Points on a hilly landscape, in no order, each with its height.
A ball rolls from a point to the lowest of its 4 nearest points, and stops where none of them is lower. Distance is the straight distance between rows; heights are no part of it.
Q_714 h=2.18: [  7  -6  41 -15 -13  30  15  46 -15  15 -27 -40 -68 -25 -20  49   6  -8
 -35  19  15  -4 -16  30  56 -18]
Q_350 h=3.74: [ -7  12 -52  11  20 -36 -12 -37   8  36  32  18  61  21   8 -22   9  16
  11   3 -15  13   4   5 -42   2]
Q_508 h=2.99: [-17 -18 -36 -20  -8  29   8 -47  -4 -17   8  13  20  21 -10  19   3   5
  22  -3 -20 -31  -7 -21  16 -30]
Q_158 h=3.59: [-44   2  52  18 -13   2  -2   5  32  31  10 -53  18 -32 -24 -40  -1 -45
 -11 -24  48   1  -8 -18  34  23]
Q_848 h=3.54: [ -8 -12 -32   9  17 -15 -32  19  42  44  19  15  58 -10  11 -26 -11  -4
   1  26   7  30   3  26 -47  51]
Q_447 h=4.21: [ 22 -26 -15  -3  21  37 -19  67  17 -35 -32  52 -15 -11  22  42   6   5
   2  38 -23  -3   9  40 -34 -13]
Q_218 h=3.97: [-57 -76  -3   0   8  15 -14 -19  30  12  22  22  53   4 -21 -53 -11 -14
 -11  -8 -16 -23   1   9 -10  36]
Q_143 h=4.95: [ -9  14  17   9  11  -1 -27  20   4  11  29  -1  35 -20  16   3   2 -33
  -6  -6  13 -16  -4  -1  -7  52]
Q_428 h=3.55: [-10 -36 -55  -6  -1  -2  21 -17 -34   4 -37  20 -15  49 -11 -36   7  40
  28  16 -27  35  11  21 -35 -38]
Q_57 h=3.71: [-38 -22  11   1  -1  35  -3 -27   8 -21  26  -2  24  -9 -12 -13  -8 -40
  -2 -27  -4 -29   4 -31  21   0]
Q_549 h=3.00: [ 20  27 -13  12   3 -16  17 -46 -15 -22  -6 -25 -13   5  17   1  -6   6
  12 -11   9   6  -6 -33  40 -37]
Q_794 h=2.95: [-11 -15 -34 -20  19   0 -18  21  36   8   1  43  14  -1  27  19  16  -4
  23  36 -39  -9  -2  22 -48  12]
Q_102 h=2.82: [-17  -5 -12   6  -2 -25  31 -80  -3 -23  15  25  29  19 -12 -33 -21  -6
  20 -37  -1 -51 -36 -47  -1   2]
Q_119 h=4.19: [ 28  17  -2  -1 -20  13  -5 -30 -37 -25  36 -34 -14   1 -20  49 -10 -11
   1 -15   1 -25  -2 -38  50 -13]
Q_175 h=3.08: [ 60  34  -7 -13  11 -50  -6  18  -6 -15 -34   6 -29   4  59 -11  32  32
  17  17  -9  40   4  20 -32 -32]
Q_897 h=4.14: [-21 -68 -32 -14 -13  28  29  41   4  -7 -26  29 -30  24 -25   9  -3  21
  21  48 -22  38  12  52 -11 -21]
Q_666 h=5.26: [-11  44  28  36  -1 -14 -33  21 -15  54  29 -31  27 -14  16 -18   8 -34
 -10 -20  25  19   8  -8   6  60]
Q_20 h=4.38: [ 10 -18 -23  10  11  24   7  -1  -8 -12  14   9   5   4   8  33  -3   0
  -4  13  -5   0 -10   2   4  -9]
Q_846 h=3.52: [-14 -13 -17  13  -2  -2   7 -20  10   4  10  -6  42  11 -11 -22  -4   8
  -1 -10  27  -1   0  -7  14   8]
Q_875 h=4.40: [-54 -86  10   0  21  38  29  17  -2   2   8  48  20   4 -14  25  -3   0
  28  29 -58   4  10  39 -14   5]
Q_872 h=2.62: [-35  -6 -30   7  -5 -25   4 -16   5  40   2   0  56  32 -23 -62   9  18
  28   4  15  38  35  15 -58  20]
Q_132 h=2.83: [ 60  31  -5   0  27 -35  -8  38 -23 -19 -29   3 -44   5  43   8   8  36
   4   9  -7  35  -1  15   3 -36]
Q_184 h=4.25: [-28  41  11  35 -11 -42   6 -58  10 -12  33 -44  60   3 -21 -18   5  -8
   9 -33  34 -12 -13 -56  17  25]
Q_108 h=3.51: [  3 -21 -20 -15   8  31   0   9   5 -21  -7   7  -1  21  -4  16  -7   8
  -7  16  -1   6   0  20  -1 -36]
Q_138 h=3.80: [ 41   8 -36  -1  42 -37  -3 -12 -14  11 -28  10 -19  26  18  -5  -2  47
   4  27   5  44   6   4 -27 -49]
Q_291 h=4.13: [ 48  20 -17 -10  27  -6 -18  15  -3 -25  -6  15  -1   0  49  26  19  11
  29  16 -31  -5  -6  -2 -24 -13]
Q_836 h=3.99: [ 31   9 -21  29  19   3  21 -26 -35 -32 -13 -18 -42  12   2  35 -26  18
  -1  -4 -19   5  -2 -36  39 -48]
Q_103 h=4.03: [ 34  46  22   1 -25  -3  10 -17 -35  15  19 -39 -58  -3 -18  24  -7  38
 -11 -10  -6   7  12 -28  48 -29]
Q_245 h=4.63: [-17 -23  22  12  15   6 -24  14  30  30  24 -19  26 -41  -1 -29 -16 -39
 -19   2  50  16  -8  23  -6  23]
Q_411 h=2.11: [ 42  37  40 -16 -13 -10  -8  26 -58  -7 -22 -21 -77  -4   9  17   1  13
 -18   4 -10   8   9  27  23  -8]
Q_296 h=3.36: [-37 -47   4 -40 -41   7  59   5  41 -19 -49  -1 -68  10 -48 -19 -27 -11
 -38  -5  26 -10 -27  11  19 -36]
Q_72 h=2.98: [-38 -26  31 -12 -24  17  16 -10  22   4 -21 -36 -15  -9 -29 -28 -15 -51
 -14 -19  45  -2  -5 -20  46   1]
Q_424 h=3.20: [  8 -20 -61 -17  34   0  -7 -52 -12   2   4  17  16  22  -8  14   2  31
  23  13 -12 -35  -9 -16   3 -33]
Q_915 h=3.24: [ 39  43  64   3 -32  11  28  14 -28  33  -9 -44 -83  -3 -10  23   8  25
 -62   9  -5  -8 -18   1  45 -21]
Q_599 h=3.48: [ -8 -13 -48 -18  -9 -14  27   0 -17  15 -64   5 -36  44 -19 -33  -1  46
  23  32 -19  47  10  18 -36 -67]
Q_399 h=3.26: [-26 -12 -38   2  -2 -15  11 -55   4   5  32  23  33  30 -19 -34   0  12
  18  -5 -11 -36  -3 -29   0  -3]
Q_165 h=3.04: [ 54  26  -6 -20  -1 -31 -18  42 -15 -40 -49  14 -46 -21  55   4  27  20
   8  10 -28  26  15  30 -29  -5]
Q_873 h=3.86: [-41 -49 -27 -11  40   8 -32  -8  44  40  38  31  53   6   1 -20   8 -12
  17  13 -25  -1   9  22 -32  62]
Q_974 h=3.22: [ -8  -8  39  14 -16  41  -8   0 -16   6  17 -12  -7 -33 -16  23 -19 -34
 -22 -19  23   3   3 -14  52  11]
Q_577 h=5.95: [ -5 -16 -12  -4  -8   3 -18  39  30  31  -6  13   1 -13   5 -16  -8  -9
 -17  28  26  31  13  50 -28  34]
Q_173 h=3.58: [-59 -53  36   6   1  41  12 -37   4 -43  17  -1  -9 -17 -38  14 -11 -56
 -14  -6 -18 -44 -18 -44  35  18]
Q_673 h=3.19: [ 47  11   9 -35  -7 -14  -7  44  15  -9 -40  12 -46  -7  31   4  24  19
  -3  17   3  16  15  38 -31 -25]
Q_309 h=4.82: [-16 -27  -1   1  19  42  -7  13  13   4  26  22  16 -21   6  28  -6 -26
 -13 -14   3  -9 -20   2   1  34]
Q_349 h=2.22: [ 16  19  22   7  -8  37 -10  63 -35  -1  12   1 -38 -16   1  42  -6 -14
 -11   1  -2   1   6  15  19  13]
Q_639 h=1.96: [ 12  21  48  13   4  23 -22  26 -43 -17  18  19 -22 -29   1  64  -6  16
 -36  -7 -10 -47  14  -9   9   2]
Q_985 h=4.87: [ -3  37  13  22 -15 -27   9 -25  10  20   4 -47  33  24 -24 -14   7   5
   9 -15  48  16  -2 -43  33  -1]
Q_840 h=3.12: [  9 -28 -40 -20  -9   0   2 -28 -11  -8 -11  -7 -42  33 -21  -8  -9  48
  17   2  -4  29  10   5 -12 -75]
Q_704 h=5.15: [ 14  11  11 -12  -2 -13 -42  34  16  -5  13  14  37 -54  56 -10  35 -40
  12  -5 -19  -6  22  14 -42  64]
Q_324 h=4.08: [-65 -41 -25 -14  22   9 -19 -37  24  26  32  33  80  26  -9 -28   3   2
  16   6  -2 -11  -4   9 -14  39]
Q_211 h=4.33: [-39 -38  -9  11  42  26 -35  13  23  20  39   4  52 -25   2  -8   8 -39
   2  -8  -5   2  -1  10 -17  54]
Q_118 h=1.44: [-28   4  20   3 -19 -16  23  10  27  11 -24 -26  20  -2 -18 -23  -6  -7
  -6   9  44   7  -4  12  23  -8]
Q_403 h=4.41: [-53 -68 -22 -22   0  16  20   2 -10  10   6  50  33  28 -11  -9  17  -5
  35  24 -58  10  34  32 -39  14]
Q_650 h=1.56: [ 16 -15   1 -12  -1  -6  34 -57  -9 -40 -28 -22 -35  30 -15   1 -17  17
   8 -21  -8 -14 -21 -34  24 -52]
Q_845 h=3.09: [-61 -24  -4   6 -14 -21  37 -56  33  -2   5   4  57  21 -47 -67 -11  -9
  -3 -29  23  -8  21 -10 -22  26]
Q_729 h=4.00: [-11 -35 -20 -15   5  59  22   3  -2 -33 -11  16  -5  21 -17  51  -5  24
  -4  37 -20 -25  -5   7  13 -40]
Q_266 h=4.34: [ 15  10  -4 -10  26  -6 -37  59  25 -16  -2  28  12 -35  43   2  24 -24
  12  -2 -22   6  -2  29 -35  48]
Q_844 h=2.70: [ -1   3 -44  -7   6 -21 -10   0  47  41  22  16  54  19  34 -15  -5   1
   5  17 -11  19  11  12 -50  19]
Q_996 h=3.37: [-10 -40  10 -21 -16  24   6  48  23  12 -28  -1 -28  -4  -8   4  -1   5
 -31  28  18  30  17  40  11 -16]
Q_67 h=4.96: [ 15  50  -8  29  -6   0   8 -42 -19   4  46 -41  47   8   6 -11 -14  -6
  19 -23  18 -10  -6 -50   6   6]
Q_692 h=3.78: [-15 -41  -7 -10 -30  17  41  17  20  20 -37  -5 -11  27 -32 -19  -8  23
 -15  25  -2  33  18  24 -15 -35]
Q_521 h=4.02: [-10   3 -14  15   3 -15 -10  26  20  21  -1   9  46  11  17 -38  -3  -2
   1  21  15  30  14  18 -46  20]
Q_881 h=2.25: [-14 -35  23   7 -25  53  28  -9  -7 -13 -10 -37 -34 -13 -34  15 -15 -32
   0 -14   2  -3  -3 -18  45  -2]
Q_199 h=3.82: [ 50  40 -11 -15  10 -50 -42   7  -7 -18 -11  -1   7 -29  71 -29  35  20
  16  -2 -24  20   7  11 -47  12]
Q_367 h=4.83: [ 40  40 -21  29  21 -36 -14 -25  -7   1  12 -23  32   8  28 -19   5  16
  23  -7  -3  11 -16 -20 -10 -10]
Q_372 h=4.39: [ -4  12 -23  20   7  17  -6 -45 -16  -7  28  -8  14   6  -2  16 -21 -23
  13 -27 -28 -35 -20 -45  38  -7]
Q_149 h=1.57: [ 19  16  41  13 -10  25  -5  50 -40 -39  -7   6 -33 -27   7  67  12   4
 -12  -1  -9 -18  28  17   4 -11]
Q_17 h=3.06: [-31 -18 -20  -4 -11 -26  11 -65  19 -20  28  12  54  27  -8 -37   8   1
  11 -29 -17 -51  -4 -40 -21  16]
Q_792 h=4.72: [-63 -35  -7  19  -2 -23 -10   1  27  31  -2  -5  54  -5 -34 -72  -9   2
  -9  -1  25  14  35  17 -23  38]
Q_773 h=6.06: [ 31  68  35  29  -2 -27   9  -2 -17  25  14 -43 -25   5   0 -24   2  33
   3  -1  23   3  -2 -14  32   8]
Q_36 h=3.23: [ 22   9 -30 -15   8 -29 -38  20  28   6   2  28  27   0  38  -3  14  -1
  -1  31 -30  19  10  13 -56  31]
Q_416 h=6.40: [ 26  67  21  23  -9 -39 -11  19   8  20  15 -42  22  -9  22 -10   6   5
  -5 -15  41  14 -17 -12  -9  17]
Q_569 h=3.13: [  6  -5  17   4  14  51   3  22 -14 -10   0  -1 -13 -12 -12  51  -7 -20
   6  -1 -10 -17  12  -5  30  -5]
Q_71 h=4.26: [ 13   5 -34 -13  31   8 -47 -40  11  15  23  48  31  22  20  11  13  13
  22  10 -15 -32 -25  -2 -14  -5]
Q_723 h=3.31: [-38 -16 -14  -6  -5   5  -3 -81  21  12  37  -7  64   8 -16 -26   2 -24
  11 -37 -17 -65 -16 -38 -10  36]
Q_638 h=3.32: [ 18   2  22 -32  -1   9  13  74  10  -8 -54  16 -64 -28  32  18  31   9
 -10  31  10  30   3  61 -13   1]
Q_645 h=4.69: [ 11  32 -32   2   4 -43  -9  14  17  21 -12  18  -6  17  10 -27   9  23
   9  26   7  47  -4  23 -48 -14]
Q_793 h=3.29: [-23 -35  22 -24 -30  19  73 -13  19 -43 -37   2 -46   8 -26  -3 -21 -24
 -20 -14   2 -19 -18 -14  34 -27]
Q_4 h=3.94: [-16 -15  24  20 -14  40  -8   3   9   7  18 -33  -1 -40 -17  -4 -14 -52
 -16  -1  44   3  -2  -4  39  25]
Q_96 h=4.47: [  1  24  36  20 -44   9   1 -10 -12  21  39 -40  11  -5 -17   4 -11 -23
 -18 -31  24  -8   2 -35  34  18]
Q_486 h=1.79: [ -8 -21  40 -12 -40  36  14  16  -9 -15  -2 -15 -55 -10 -37  50 -13 -27
 -20   5   9  -6  13 -13  54 -19]
Q_15 h=4.56: [ 27  31  -3  16  15 -15  13   3   2   6   3 -26   8   2  14  -8   3  19
 -11   1  26  24 -15 -11  19 -16]
Q_867 h=2.78: [ -2 -42 -38 -27 -20  14  31 -34  -1 -51 -33  13 -13  23 -22   0  -6  26
  -7  20 -16   6  -4 -12   8 -47]
Q_97 h=3.95: [-62   9  15  19  -9 -13  16 -61  35 -21  16  -9  51   1 -13 -41 -18 -47
 -12 -38  34 -45 -46 -53  17  25]
Q_353 h=1.50: [ 57  60   3   8  30 -19 -19 -11 -49 -14  -4   6 -33   6  43  23   1  26
   9 -12 -31  -2   6  -8  17  -7]
Q_694 h=4.70: [ 19  19 -54 -21  45 -41 -43 -23  -5  25  -2  45   4  24  25   7  26  30
  51  14 -34  -4  -3   7 -38  -6]
Q_63 h=2.97: [ -7 -10 -40  13   4 -33   9 -30 -12  41 -11   9  35  29 -13 -38  -2  31
  14  20 -13  40  19  11 -46 -34]
Q_883 h=3.98: [-20 -39  12  -9 -24  11  47  -8  41   4 -22  16  -8  10 -25 -33 -19  -9
 -10  -4  15   1   8  30   3  -9]
Q_159 h=4.59: [ 19  45 -23   0   2 -31 -27  15  15  26   3  23  29  -3  40 -31   6  -8
  -6   2   8   7   6   8 -46  19]
Q_657 h=3.62: [  4 -17 -51 -13  40  26   0   8   2  -7  -3  55 -12  22   3  44   6  37
  19  43 -50  11  -3  26 -24 -53]
Q_511 h=4.98: [  7  -2 -24  -1  -2   1  -8  28  18   8  -9   6  21  -3   7  -1 -14  -5
  -9   9  44  20  -4  17 -16  -8]
Q_998 h=4.28: [ 31  41  16  -3  -8 -18 -10  50  -6  10 -10 -12 -15 -21  32 -17  25  -7
 -14   6  15  10  -3  30 -13   8]
Q_648 h=3.44: [ 33  13   7 -13  16 -16 -16  52  -1 -24 -20   8  -9 -42  55  26  40   1
   1  20 -16   7   4  28 -39  26]
Q_321 h=5.10: [ 14  24  20   4   2 -28 -25  41  30  18 -12 -12  12 -45  45 -22  10 -40
   5   0  40  27  -4  26 -15  54]
Q_277 h=3.75: [ 10  -4  -7   2  -1 -34  31 -20  24  -4 -27 -19 -10  36   3 -15  -8  46
   4   7  25  20   2  -5  -2 -57]
Q_701 h=3.72: [ 22 -11  -6  -5   1  30  11  -1 -28 -30  -6 -14 -40  12 -14  40  -8   3
  15   5 -12 -24  -8 -15  34 -34]
Q_782 h=2.92: [-23 -55 -24  -3   9  22 -13  -1  26  15  15  35  21   0   4  -1  -7   4
   2  24 -25  -7   4  29 -12  29]
Q_558 h=2.57: [-24  -7 -26  20   2 -33  16 -46  17  14  -3  -5  68  29 -29 -36   7  14
   8 -15   8  12  11 -25 -37  -2]
Q_279 h=3.96: [ 18 -11  16  -1   9  27 -16  63  25 -48 -24  41 -14 -72  32  33  27 -19
  25  10 -51   0   8  23 -32  12]
Q_303 h=2.36: [ 48  45  -6  24  32 -31 -12  12 -33 -19 -19  -9 -30   4  40  -5  -1  46
  11 -11   0  19  -5 -17  19 -23]
Q_976 h=3.27: [ 43  -9 -37  -4  35   0 -14  -2 -35 -23 -27  12 -28  11  13  38  -3  40
   3  23 -20  19  -9  18 -12 -48]
Q_822 h=4.99: [-18 -15   8  12  10   9 -44  41  29   0  23  10  18 -50  23 -15   0 -35
  -2  16   2  16   1  30 -23  61]
Q_833 h=3.21: [ 10  36  30  16  -6   2 -22  -1 -38  14  33  -1   5 -22  13  47   0 -22
 -31 -16 -20 -22   7 -15  12  31]
Q_136 h=2.55: [ 22  10  15 -16   2  22  25  36   9  17 -19 -25 -56   5  -4  14   5  12
 -12  15  40  19  -8  17  25 -33]
Q_478 h=3.93: [-30 -58 -28 -10  12  32  11  15   2  17   2  49   9  36 -17  13   1   5
  18  36 -51  -3   9  22 -33 -15]
Q_611 h=4.10: [ 24  32   6   4  -6   5  14   3 -25   6  -1 -32 -23   1  -1  10 -10  -4
   8  -6  35  19   1 -20  19 -19]
Q_255 h=1.92: [ 34  32  26  -5 -12   8  -1  29 -48 -16  -2  -6 -47  -9  -7  60   3  16
 -24  -7   3  -7  22  -8  20 -24]
Q_580 h=3.45: [-35 -34  20 -19 -28   4  48 -19  34  -5 -37 -11 -22 -18 -50 -32 -13 -29
 -25 -21  44 -14 -15   6  24 -15]
Q_619 h=2.40: [ 49  40  33  11   6 -20 -19 -22 -65 -28   8   3 -49  -8   7  58  -2  57
 -32 -20 -27 -46  28 -14  42 -38]
Q_879 h=4.45: [ -5  21  42  30  -5   6 -42 -11 -16  43  82  -1  36 -29   5  37  -4 -18
 -21 -34  -3 -35  -1 -36  17  51]
Q_749 h=1.72: [ 28  31  49  -9   5  26  -8  68 -21 -12 -19  -3 -71 -24  11  44  -3 -16
  -6  12 -13  -1   0  23   8  10]
Q_202 h=3.35: [ 42  30   7   5  -5 -15  11  -3 -15  -5 -17 -49 -47   1  -3  -1  -5  31
   2   0  16  14  -9 -10  27 -40]
Q_240 h=3.14: [ 42  59   6  10  19 -34 -15  18 -11  -6  -8  -1  -6  10  36   0   8  19
  14 -12   1   5  -8  -5 -12  18]
Q_95 h=3.76: [-59 -37   5  -6   3  16  17 -28  39 -12  27   0  39 -11 -12 -56 -10 -45
   6 -30   6 -41  -8 -24   4  28]
Q_939 h=3.07: [-20 -33 -26  -1 -17 -14  26  22  12  23 -30   5  12  27 -18 -32 -14  29
  19  17   4  40  10  39 -24 -16]
Q_667 h=4.74: [ 30  29 -20  -3  14 -10 -26   0 -16   9  15  15  22   4  33   8  11  -3
   0 -16  -6  -7 -18 -19 -21  17]
Q_352 h=4.04: [-22 -46 -59 -24  35   8   3 -27 -20   6  -6  34 -18  34 -30   7  21  35
  41  21 -61   0  -1  15 -24 -32]
Q_230 h=4.62: [ -9  39  62  10 -11 -13 -42  39 -20  54  17 -13  -6 -55  -4 -16  -5 -47
 -24 -20  31   7  -5  23  21  69]
Q_161 h=2.56: [ 10  26  57 -13 -43  20  24  17 -15  37   7 -36 -51  -9 -28  34  -1 -13
 -35  -6  10  -7 -16   1  53 -15]
Q_610 h=4.12: [-21   9   4  29  -3   1 -32  10  36  34  35 -11  54 -23  21 -16   3 -13
 -14   0  31  13  16  12 -15  35]
Q_751 h=4.52: [-35 -73  15  -3  14  38   4  39  17  -1  -1  37   9   4 -19  27 -15  14
  -4  38 -18  11  20  41  -1   1]
Q_141 h=3.30: [-10  19 -14  19   0 -31 -17 -33  21  16  19 -13  81  26  11 -25  -6   4
  14  -9  23   7   6  -3  -6  18]
Q_857 h=2.71: [  7   7  34 -17 -35  19  37 -20   0  -6 -28 -50 -38  19 -13   4   3  -3
  -5 -20  18   7 -26 -21  38 -54]
Q_554 h=3.91: [ -9 -25  18  21  33  45 -18  49   3  -6  21  26   7 -45  -6  40  -9 -28
  10   6 -14 -27  -3   6  21  19]
Q_172 h=5.53: [ 25  71  42  30 -13 -23 -22   3 -35  27  52 -30   5  -1   4 -14  -5  -8
 -31 -22  14 -11  14 -34  24  22]
Q_484 h=5.24: [  7  61  27  33 -21 -20  13 -33 -24  17  28 -49  -2   5 -24   3   3  13
   0 -15  25  10  -6 -36  29 -14]
Q_688 h=3.25: [-37 -18   5  -6  -8  41  36 -43  -4 -47  -2   5 -15   6 -28   4 -20 -30
  -9 -22   5 -28 -26 -37  27 -19]
Q_368 h=2.90: [-27 -47   8 -11 -10  44   7  19  13 -21 -14   6 -15 -20 -11   8 -19 -19
 -11   7  14   5  17  14  27 -14]
Q_346 h=4.06: [ 16 -14 -77 -16  30 -13  -8 -13 -14  22   1  40 -11  23  14  24  -5  36
  21  27 -40  23  15  16 -55 -28]
Q_774 h=5.49: [-38  14  32   7 -23 -31  35 -26  42 -10 -18 -33   9  34 -33 -19 -15 -12
  -2 -22  58 -16 -31 -41   5   1]
Q_206 h=2.91: [ 32  34  10   6   6   0 -10  13 -40  -7  12  -8  -9  -5   6  45   6   5
  -4 -10  -7 -25   6 -20  18   6]
Q_397 h=1.46: [-30 -19 -34  13 -26  -8  26 -34   8  -1 -17  17  26  30 -34 -57  -8  15
  18   7  -4  14  13  -2 -31  -3]
Q_524 h=2.13: [-16  18  37  -6   1 -10  59 -40  11 -23 -55 -29 -60  37 -33   0 -27   4
  13 -18  21  -2 -46 -33  36 -53]
Q_758 h=5.84: [ 14  84  28  38  17 -33 -23 -16 -11  16  39 -39  41   4  11 -24  14   7
  -1  -1  32   5   7 -14   6  36]
Q_419 h=5.06: [-10  16   6  13  17  21 -39 -19 -10  37  58  -5  50 -19   8  20  -5 -40
  -6 -25   5 -27   2 -26  18  64]
Q_931 h=4.37: [-37 -39   4   6 -11  20   6  -5  31   6  -5   0  44 -11 -25 -45 -13 -15
 -14  -1  24  -6  18   9  -2  22]
Q_66 h=3.53: [  3  -5 -26 -19  13  18  -1 -75   1 -24  15   9  14  25  -9   8   3  18
  36 -31 -28 -44 -26 -26  32 -21]
Q_898 h=0.58: [ 15 -31 -41 -11  12  -8  -7   4  12  26  15  22  34  17  13   6  -8   2
  11  32  -8  12   2  17 -37  21]
Q_776 h=4.15: [-31 -34  44  27  -6  39 -30 -21   0   5  50 -19  17 -56 -39  17 -12 -63
 -16 -17   2 -37  -4 -41  34  40]
Q_623 h=2.21: [-11  10  10   0 -13 -31  34 -72 -10 -40 -10 -25 -19  23 -12 -10 -25  -2
  12 -41   2 -30 -26 -44   9 -34]
Q_913 h=3.43: [-42 -52 -21 -10 -16  10  39 -36  12 -32   7  19  28  12 -20 -35 -11 -24
  -8 -22  -9 -30   2 -10  -8  10]
Q_598 h=4.07: [ 21  13 -27 -27  32   3 -40  35  14 -17   0  51  16  -9  31  23  45  -3
  30  22 -28 -18  10  10 -32  38]
Q_100 h=4.01: [-36 -54  -4  -9 -23  12  11  19  25  31 -27   9  11   4 -34 -36 -23   3
  -9  14  21  23  22  47  -3  13]
Q_452 h=2.89: [-31 -21  -7  -6 -16  -5  42 -49  22 -48 -17   6 -10  21 -22  -8 -15 -20
   1 -19   4 -44 -20 -36  16 -18]
Q_70 h=2.26: [ 11 -18 -43 -15   3  -4  19 -59 -14 -45 -13  -8   1  29  -5  -1   1  20
  18 -10 -19 -15  -5 -27   2 -50]
Q_924 h=3.66: [ 17  23  44 -26 -14 -17  -9  74   5  -2 -35 -15 -43 -44  44  12  30 -25
 -15  -2   8  36  -7  46  -5  43]
Q_767 h=3.28: [ 43  11 -35 -16  33 -34 -22  24 -23 -26 -54  49 -38   8  45  23  32  25
  26  19 -51  14   7  16 -33 -46]
Q_752 h=5.41: [ 40  54   6  18  15 -35 -17 -27 -39  12  39 -18  34   0  23   0   2   8
   1 -30   0  -7   7 -30   5  21]
Q_328 h=4.17: [  7  49  58   0 -18 -12   8  68  -2  26 -26 -27 -43  -9   7  -4  31 -11
 -28  -6  18  14  -4  33  16  28]
Q_759 h=1.29: [ 27  34  28   0 -10  12  -9  49 -27 -39 -27   9 -19 -27  22  57  13  12
   8  10 -40 -23  11   1   1   7]
Q_333 h=2.86: [ 39  -6  -5  -7  -2   6   6  17 -22 -11 -17  -6 -49   7  -3   8   7  19
 -22  18   6  19   8   9  17 -42]
Q_661 h=2.24: [-10   2  43  28 -15  51  -6  30 -28  -2  35 -18 -47 -35 -42  52 -11 -21
 -20   1  -3 -21   9 -11  44  -7]
Q_169 h=3.60: [-35 -80  -3 -24 -21  15  53  12   9 -18 -27  19 -28  16 -48 -37 -35  -2
 -13   6  -3  -8  15  29   7 -24]
Q_847 h=4.05: [ 12 -19 -31  -6 -10 -12  -2  10   2  11 -12  26 -11  19   4   2  -9  20
   0  40  -2  37   4  26 -25 -21]
Q_491 h=6.55: [  9 -15   5 -23   2   0 -33  43  18  -2 -12  38 -19 -19  12  20   6   7
 -22  11  -2  29  10  38 -17  34]
Q_377 h=4.57: [ 26  58  -7  14  -1 -64 -46  11  -1  13   3 -14  44 -16  66 -51  32  13
  29 -24  -5  22   1   1 -51  47]
Q_264 h=0.98: [  5 -29 -20 -30   0  20  27 -59 -39 -74 -23  11 -37  35 -22  19 -29   4
  18 -14 -35 -37 -38 -46  24 -59]
Q_669 h=3.77: [-35 -50 -24 -21  15  13   4 -43  23  13  16  34  39  25 -15 -12  17  15
  22   3 -24 -26   9   4 -15  20]
Q_910 h=4.42: [-19  15  53  18   4  25 -49  31 -27  12  42  23  15 -61   2  28   5 -31
 -21  -9 -15 -30  12  -4   2  61]
Q_725 h=3.70: [  4  52  60   1 -16   6   7  38 -24  33  -1 -31 -27 -31 -10  -4   0 -20
 -48 -17  37   9  -7  10  32  24]
Q_497 h=3.18: [-14 -13 -15 -21 -30 -22  49 -34  19 -31 -28   0 -32  33 -39 -38 -12  14
  -2 -20  -5   2  -7 -15  -8 -38]
Q_214 h=3.49: [ -5  -4  13   4  -5  23  -6  43   2   9  -2  -5 -15 -22  -2   7   0 -22
 -24  -4  31  15 -10  18  25  16]
Q_682 h=4.32: [ 22  22   4  19 -14 -21  37 -24  10 -18 -19 -46   2  20 -15  -9   3  25
  11  -7  41  18 -22 -27  15 -38]
Q_285 h=3.57: [ 30  18   1 -15  -9 -44 -11  49  14   3 -18  -7 -34 -18  54 -25  27  15
  10   6   7  40  12  28 -38   9]
Q_591 h=4.48: [ 37  65  18  26  -1 -22 -36 -32 -53  14  46 -17   2  -5  21  26   3   9
 -22 -30 -27 -33  12 -28   6  20]

Where does a ball stop that starts at each point below?
Q_704 -> Q_353
Q_328 -> Q_759
Q_673 -> Q_353
Q_910 -> Q_759
Q_285 -> Q_353
Q_883 -> Q_486
Q_372 -> Q_264
Q_419 -> Q_759
Q_245 -> Q_486
Q_57 -> Q_264
Q_199 -> Q_353
Q_822 -> Q_898
Q_879 -> Q_759
